Points on a hilly landscape, in no order, each with its height.
A climber steps from a point to the highest of its 2 nearest points, and stops where none of them is higher. Distance is the straight distance between rows; heights are no part of it.
Dure height 370: [106 139  91 174 149 129 119  99 140 105  96 168  86 148 132 105 125 178
 143 143]
dun height 247: [120 116 144 160  75 159 118 129 101 176  88  82 136 156 152 117 132  98
 108 158]
bona height 413: [114 152  85 175 149 127 164 106 159  86 140 180  71 149 109 133  87 177
 135 134]
nove height 161: [155  81 126 122 129 156 146 156 148  85 155  73 186 114 173 167 106  97
 127 135]
vume height 315: [132 114  82 114 113 120 184 153 126  89 132  89 175 100 183 152  86 114
 139  78]
Mek height 468: [109 101 135 114  53 140 130  99 158 149 137 134  73 144 141  87 168  70
 110 112]
fur height 519: [198 137 134  54 118  88 114 137  99 157 153 115 167 111 134 125 137 126
 151 104]
binom height 281: [ 95 141 121 160 170 139 106 137 141  95 123 150 126 113 136 140 112 141
 133 146]
Sal height 622: [146 130 105 116 149 127 115 107 142 137 158 168  89 150  94 118 149 166
 151 146]
Potep height 206: [142 145 126 152  57 111 135 156 103 157  84 127 146 106 180  99  99 119
 134  87]
Feto height 447: [138 111 116  75 160 132 157 116  90 164 167  76 147 163  91 149 135 106
 106 144]
zeluk height 521: [131 133 149  89 206  87 111 100  68 113 112  71 143 126 105 127 137 121
 105 131]
vulo height 120: [134 107 102 149 127 144 147 142 159  89 158 119 148 122 161 155  87 129
 128 132]
Depu height 595: [116 156 164 111 154 128  90 154 134 125 144 164 112 100  88 131 159 123
 139 125]
vek height 577: [197 124 171 108 150 123  79 124 118 153 163 136 135 138  87 131 146 148
 129 171]
noli height 296: [ 77 111 105 166 101 135 125  93 126 136  72 115  99 151 162  91 132 121
 117 121]
fupuz height 483: [111 151  76 105 196  95 120  92  94 116 100 109 136 131 151 116 136 143
 146 123]
buvum height 88: [123 122  98 150 167 139 163 166 135  82 139 119 172 111 130 170  87 162
 144 128]
labi height 498: [143  96 108 128  71 141 144  94 169 142 170 140  71 160 130 105 134 104
 122 133]
lurak height 575: [137 141 165 151 151 124  65 126 106 141  71 154 115 127  96 104 167 173
 146 142]
Lev height 446: [105 127 136 101  64 134 139 131 118 165 126 111 114 126 151 102 154  50
 107  99]
Vol height 496: [ 93 149 124 122 183 140 149 149 140 124 166 143 117 121  80 159 132 135
 133 134]
rik height 426: [ 80 116 185 176  71 156  96 118 200 122 131 184  90 121 120 117 132 115
 108 143]
rebo height 68: [ 88 148 198  95 219 106  87 100 132  72 132 102 125 102 103 154 150 103
 101 151]
Nonut height 202: [152  92 132  97 165 143 162 166 134  82 152  82 194 104 121 175 127 116
 136 113]
zudot height 267: [ 77 150 114 117 148 115  97  96 166  92 119 168  71 112 141  99 165 117
 146 113]
pag height 249: [138 119 139 116 136 142 156 181 150 107 181 126 161  98 113 162 119 110
 130 111]
Bifem height 435: [ 73 169 110 104 196 117 139 130 109 124 128 141 107 123  80 135 155 130
 140 106]
Tele height 419: [ 94 129 120 142  54 141 165 141 136 128 130 109 115 124 168 122 103  58
 100  97]
relu height 300: [194 121 104 133  80 105 103 106 130 148 113 124 140 129 195  99 101 146
 153 134]
sed height 406: [179 125 116  73 174 109 136 127  91 128 154 100 185 134 102 163 116 162
 147 135]
pinep height 168: [137 101 164 168  26 147 123 137 134 163  89 159  85 141 125  85 155 129
 117 105]
dek height 573: [103 123 178 125 170 118  84 102  79 139  86  82 139 130 110 117 145 107
  90 146]
nak height 231: [140 132 133 175  31 145 142 152 106 168  89  99 128 139 174 108  97 100
 115 127]
Ravas height 484: [170 124 156 113 110 133 100 141 108 166 147 119 145 134 112 126 136 110
 122 138]
Fere height 167: [147 150  86 135  77  90 160 127 119 125 110 131 133 109 179 112  77 137
 140  77]
Vetap height 565: [117 120  76 118 118 137 181 119 104 172 149 110 132 173 103 137 106 140
 126 130]
sisib height 394: [129 110 155 173  76 148  89 120 173 120 130 156 102 125 154 110 116 115
 117 147]
ril height 346: [109 125 106 140 133 129 127 129 106 135 105  89 157 129 164 130 106 108
 121 125]
pase height 248: [190 117 107 125  80 127 119 130 107 152 120  75 177 136 198 134  93 122
 143 143]
tazam height 103: [ 76 102 174 117 221 146 141 131 162  79 145  81 167 107 104 191 139 105
  94 157]
toku height 443: [ 75 153  94 128 154 105 120 109 108 131  76 124 117 119 150  94 147 120
 136  93]
Fad height 351: [171 110 116 156  54 119 109  99 160 122 123 139  93 129 184  91 111 119
 130 122]
tagu height 382: [168 116 160  91 177 116 133 131  78 139 153  72 166 145  81 153 124 130
 100 150]
tobi height 485: [ 83 108 134 143 119 156 145 117 122 181 118 125  99 169  76 113 158 127
 103 142]
peki height 250: [ 82 139 106 144 118 115 141  91 165  90 106 188  36 131 117  94 158 144
 140  95]
Gif height 533: [154 125 119 136 145 108  76  93 112 139  70 143 118 139 139  89 162 175
 151 142]
kos height 386: [189 126 180  93 114 137 119 189 115 150 179 136 173 108  94 150 133 108
 128 123]
gib height 303: [171 149  97 161 138 125 142 137 159  67 155 170 135 117 146 159  67 188
 158 140]
gubas height 339: [119 146  58 154 152  98 133  72 130  96  87 155 103 143 177  92 118 170
 153 125]
nad height 130: [159 145  71 121  71  66 154  86 133 138  80 146 108 126 188  81  98 173
 152  77]
Fiv height 384: [127 131 103  86 147 103 136 119  76 149 114  74 159 130 144 126 129 101
 129 107]
bof height 313: [111 120  70 178 111 121 136  75 139 104  86 132  94 150 185  97  96 140
 121 128]
Laref height 261: [104  90 146 150 118 161  99  94 120 163  90  88 117 168 129 112 150 110
 105 173]
bif height 445: [ 70 132 147 134 174 147 134 128 134 161 135 133 111 141  64 142 147 128
 103 146]
zuked height 415: [ 57 126 172 176 150 165 123 133 202 144 152 167 110 122  84 163 131 136
 103 178]
Geved height 181: [157 130 140 172  43 119 115 143 112 168  61 145 114 126 154  79 128 153
 140  95]
rotut height 539: [137 141  57 124 126 105 165 114 121 114 139 141 134 141 143 133  81 164
 150 115]
gel height 631: [151 124  63 101  97 110 162  92 107 165 133 135 119 165 124 111 108 174
 148 121]
Sefe height 399: [ 91 160 162 105 183 110 116 128  87 150 112 138 104 128  52 116 179 129
 120 116]
Givin height 509: [155 141 103  99 159 126 139 141 125 132 171 144 140 132  90 151 121 163
 156 137]
fid height 317: [133 108 123 142 172 151 119 118 164 122 171 127 130 146 119 151 116 143
 121 183]
kol height 214: [111 110 131 140  84 161 190 181 142 117 159 101 161 115 146 161  94  80
 101 106]
vefef height 713: [190 147 138  48 177  79 103 130 106 105 158 117 158  95 122 140 148 136
 156 114]
Gup height 380: [109 132  88 152  73 122 187 142 130 100 124  95 132 119 179 139  65  94
 109  77]
vot height 462: [ 80 135 177 152 111 152 117 137 206 117 174 187  94 105  97 148 135 107
 110 145]
Bidi height 401: [191 123 102  83  89 110 135 136 128 145 178 125 155 124 149 135 105 129
 154 117]
rov height 203: [166 119 176  84 164 109  94 155 131  82 149 101 171  76 139 149 146  93
 128 115]
suk height 407: [161 153  70 119 148 103 152 136 127  81 139 155 167 112 155 161  79 199
 172 128]
mamid height 532: [103 133 122 100 213 109  99  79 113 102 122  92 122 136 127 125 153 115
 116 150]
vup height 314: [ 65 128 102 170 143 143 148 136 130 117 116 118 132 134 136 135  93 122
 110 129]
pufe height 158: [ 73 143 186 149  77 161 137 187 116 145 114 129 165 104 134 135 126  58
  85 110]
Kelov height 301: [182 127  96 111  90 111 165 156 140 100 174 145 157 104 151 154  77 150
 156 102]
kesir height 180: [129 128 160 129  86 159 148 187 110 145 136 102 173 114 145 143 119  69
 105 115]
gepud height 212: [148 166 102  94 161  96 108  98 135 112 113 181  75 122 128 101 177 171
 185 119]
Vare height 308: [148 137 158 115  95 146 148 192 141 151 193 168 142 110  93 142 128 103
 120 108]
botas height 37: [150 167 106  89 234 104 129 132 115  54 128 126 162  99 141 176 135 169
 176 131]
tinu height 61: [122 153 116 143 214 139 128 160 132  60 120 133 167  97 134 174 109 169
 159 144]
moz height 302: [114 135 181 148  91 154 122 174 108 186 116 165 129 124  76 115 151 115
 109 121]
rol height 416: [101 133 109 125 118  94 123 112  91 162  40 131 110 127 146  75 169 145
 148  77]
Minub height 369: [ 96 132 154 152 191 156 101 115 192 119 161 152 103 127  99 163 137 145
 122 193]
kevul height 420: [126 133 110  98  91 121 146 137  85 183 112 101 134 139 129 103 141  94
 125 101]
Kuz height 701: [168 153 176 114 172 126  71 144 131 128 147 163 120 108  80 138 160 157
 156 161]
mipa height 280: [112 103 113 157 160 154 105  97 133 134 126  97 134 160 139 131 115 129
 113 180]
terir height 99: [194 124  86 133  68  75 139  72 152 118  86 179  84 144 171  79 124 205
 160 102]
soz height 128: [128 100 165 109 188 141 109 125 133 103 155  79 161 124 117 168 130 102
  99 165]
bani height 283: [ 75 106 122 138 121 130  93  75 158 114  95 141  83 142 152  89 169 116
 123 126]
nev height 232: [116 134  94 113 124  93 123  93 137 121  93 173  68 131 135  75 179 158
 162  89]
vute height 625: [115 129 186 148 162 132  78 116 104 149  94 126 121 140  68 122 161 140
 107 164]
vam height 503: [122 108 105 105 117 156 183 136  98 169 157  64 156 170 122 156 119  95
 104 142]
baf height 236: [156 100 169 160  89 171 104 159 145 155 158 116 153 131 139 148 106 107
 108 167]
gepan height 515: [108  88 106 165 101 159 141  97 134 157 110 132  86 181 110  99 141 153
 119 148]
zival height 83: [ 77 141 144 115 241 136 119 115 152  74 147 108 128 115 107 177 143 127
 119 161]
tomo height 393: [103 132 133 137  84 121 139 147  76 188  57 137 117 135 105  79 167 131
 132  79]
zodan height 225: [195 137  88 144  87 101 156 113 154  86 162 163 129 128 153 143  49 176
 142 120]
Pege height 160: [157  97 204  80 192 113 121 135 127  69 160  69 167  95 106 167 152 100
 100 141]
lepit height 372: [149 123 162 107  78 126 131 140  58 210  74 114 132 155  97  90 181 119
 117 111]
Nibo height 256: [140 111  96 110  93 141 208 171 119 118 163 101 175 125 137 162  84 112
 132  94]
sopem height 185: [152 184  97 128 170 115 109 114 145  82 130 196  88 115 141 125 137 181
 183 141]
Bivi height 330: [ 89 141 204 124 116 149 127 161  89 181 107 129 149 129  73 125 162  75
  78 131]
kag height 273: [111 123 187 166  99 167 101 166 152 162 137 152 136 120  96 134 128 114
 100 156]
Bod height 353: [114 125 200 131  84 148 116 146  67 200  69 106 136 153  95 106 176  87
  88 136]
Furoz height 201: [168 107 137 143  84 146 104 146 143 125 149  99 150 118 185 139 102  99
 125 146]
Femu height 469: [120 118  90 178 122 143 159 112 144 139 141 148 100 162 105 125  90 166
 122 142]
pufi height 245: [122 136 138 117 176 124  96 144 137  78 139 123 152  92 143 148 131 113
 134 127]
suna height 517: [104 155 164 123 122 136 113 164 178  97 181 183 100  84 107 143 144 103
 135 108]
zot height 547: [151 114 106 122  96 123 123  99 167 123 158 176  63 145 116  98 152 142
 146 127]

For each start below, name the point where the climber stops.
bani | gepan
pufe | mamid
baf | mamid
mipa | Kuz
buvum | Kuz

Call two points neighbours if one is among the 2 nearest of the other. Go from one point of each pair to the other, from neighbour to neighbour, staying as high as possible. Name the lowest point that can't be avoided.
Kuz / vute | Furoz
gepan / mamid | Dure
gel / vefef | tagu
vute / mamid | zeluk
gepan / Vol | bif
vefef / Sal | sed
